Points on a hilly landscape, in no order, each with its height.
A ball rolls from a point to the lowest of its 5 nearest points, and stops where none of them is lower. Distance is the straight distance between rows; heights are no part of it.
<737>: [151 117 108 132 113 158  96 138 110]  h=58
<72>: [160 119 114 133 121 160  84 137 110]  h=67
<853>: [138 116  95 133 107 152 102 142 120]  h=51
<437>: [182 127 155 158 135 149  77 152 102]  h=62
<650>: [121 137  76 134 133 101 131 150 164]  h=90
<625>: [119 128  69 140 124 135 102 158 151]  h=91
<212>: [161 116 130 133 112 157 103 134  98]  h=113
<150>: [136 118 101 132 104 150 112 139 118]  h=60
<97>: [128 119 135 126  90 151 144 123 101]  h=670
<601>: [ 84 134 167 127 130  99 195 108 133]  h=348
<562>: [111 133 109  79 157  76 163  87 155]  h=143
<184>: [ 91 134 162 116 139  92 192 105 141]  h=157
<83>: [117 137 102 127 125  92 156 135 155]  h=128
<651>: [179 126 181 179 124 141  86 164  95]  h=66
<581>: [ 82 123 169  89 170  93 195  80 135]  h=80
<207>: [167 124 119 140 139 161  61 144 117]  h=204
<44>: [156 146 111 134 157 169  21 148 144]  h=259
<48>: [129 119 121 130  91 146 135 129 110]  h=494
<311>: [ 95 136 148 126 119  96 182 119 139]  h=242
<624>: [106 134 119 130 113 100 164 130 143]  h=132
<846>: [102 128 131 132  95 119 166 128 129]  h=161
<578>: [ 69 119 196 130 163 110 214  91 125]  h=93
<688>: [152 117 119 129 106 157 111 134 103]  h=160
<862>: [ 93 135 156 103 152  87 189  96 140]  h=95
<137>: [156 120 106 134 129 162  72 142 117]  h=115
<942>: [134 131  81 129 139 170  44 152 148]  h=344
<25>: [151 121 153 123  97 158 136 121  88]  h=651
<979>: [176 134 165 179 138 144  61 165 110]  h=65
<530>: [167 124 169 131 106 157 133 127  81]  h=392
<322>: [109 127  92  69 158  78 156  80 158]  h=210
<847>: [125 121  82 137 111 140 106 151 137]  h=64
<482>: [175 138 143 162 150 153  45 155 124]  h=49
<722>: [129 124  73 133 128 161  69 154 141]  h=472
<813>: [ 87 114 111  56 160  83 165  69 148]  h=81
<434>: [173 121 132 139 127 157  84 141 104]  h=75
<7>: [118 127  79 139 115 123 123 154 149]  h=83
<606>: [156 129 103 134 141 167  49 145 130]  h=561
<671>: [131 124 163 124  90 160 156 112  90]  h=536
<368>: [120 132  71 137 129 115 123 156 161]  h=85
<338>: [116 139 105 121 131  86 160 129 156]  h=162
<810>: [ 89 126 160  86 165  91 190  83 139]  h=78
<80>: [103 129 125  75 161  80 170  83 150]  h=35
<30>: [ 89 123 143  74 165  87 181  77 140]  h=71
<396>: [109 125 117 135  96 122 153 134 127]  h=141
<246>: [123 122  78 137 115 142 105 153 142]  h=69
<71>: [119 136  85 133 129 100 138 146 157]  h=92
<878>: [117 130  81 137 120 111 133 150 153]  h=84
<823>: [ 74 123 190 118 166 103 210  90 128]  h=88
<208>: [116 139 112 106 146  78 165 112 155]  h=33
<573>: [112 137 123 113 137  80 170 117 154]  h=153
<217>: [ 74 128 184 134 130 114 205 103 127]  h=185
<715>: [180 136 151 165 147 150  55 158 118]  h=145
<170>: [119 134 100  83 156  75 158  94 160]  h=309
<258>: [119 126  67 136 127 147  84 159 154]  h=205
<237>: [103 126 149 131  87 136 170 117 112]  h=364
<153>: [174 139 134 152 153 157  41 152 128]  h=316
<928>: [122 121 142 127  86 149 153 121 103]  h=514
<53>: [137 119  84 133 121 159  79 147 130]  h=203
<948>: [155 120 142 127 101 156 125 127  92]  h=727
<950>: [ 79 131 178 117 153  98 202  94 134]  h=103
<985>: [112 128 106 134 104 114 149 139 139]  h=106
<910>: [182 124 158 146 125 149  96 144  92]  h=82
<443>: [101 132 135  82 157  81 177  86 148]  h=63
<914>: [183 127 168 164 131 144  85 156  97]  h=61
<479>: [ 92 134 152 132 108 111 183 120 130]  h=329
<714>: [106 125 138 132  89 136 165 121 114]  h=271
<343>: [181 128 145 154 139 152  70 150 107]  h=68
<898>: [102 137 141 104 145  82 180 103 148]  h=110
<22>: [142 140  90 125 148 173  27 150 146]  h=295
<775>: [155 135 103 134 150 169  34 145 137]  h=351
<838>: [ 74 126 186 128 150 108 207  97 130]  h=102
<74>: [128 141  86 115 146  83 148 128 166]  h=197
<399>: [115 128  94 137 109 115 137 146 143]  h=89
<289>: [ 80 131 171 133 115 114 196 108 127]  h=578
<473>: [172 127 184 195 118 142  73 170  97]  h=48
<628>: [166 139 121 143 153 165  34 147 135]  h=52
<696>: [116 125 165 126  85 159 171 110  93]  h=498
<544>: [123 139  88 125 136  90 146 139 161]  h=111
<310>: [119 122 103 136  97 132 132 141 127]  h=114
<420>: [180 127 173 144 119 149 112 142  83]  h=169
<683>: [124 136  94  95 154  76 156 108 164]  h=428
<325>: [178 130 139 151 142 154  61 150 114]  h=87
<504>: [178 130 169 177 133 143  73 163 104]  h=55
<972>: [152 124 164 126  96 162 147 117  85]  h=513
<102>: [163 118 123 132 117 160  97 136 102]  h=76
<523>: [ 91 124 168 133  91 143 184 107 108]  h=490
<433>: [ 75 127 180 139 107 134 200 104 116]  h=318
<565>: [138 131  84 129 138 170  48 149 140]  h=416
<370>: [ 99 119  97  62 157  81 158  73 154]  h=34

For each start below, name the point where the ball stops.
<606>: <482>
<942>: <482>
<565>: <482>
<775>: <482>
<479>: <853>
<523>: <853>
<437>: <473>
<972>: <473>
<914>: <473>
<544>: <853>
<671>: <853>

Two balls start at each pair of points below. Name the first point that both come to, or write never.
<25> and <910>: <914>
<343> and <434>: never
<688> and <310>: <853>
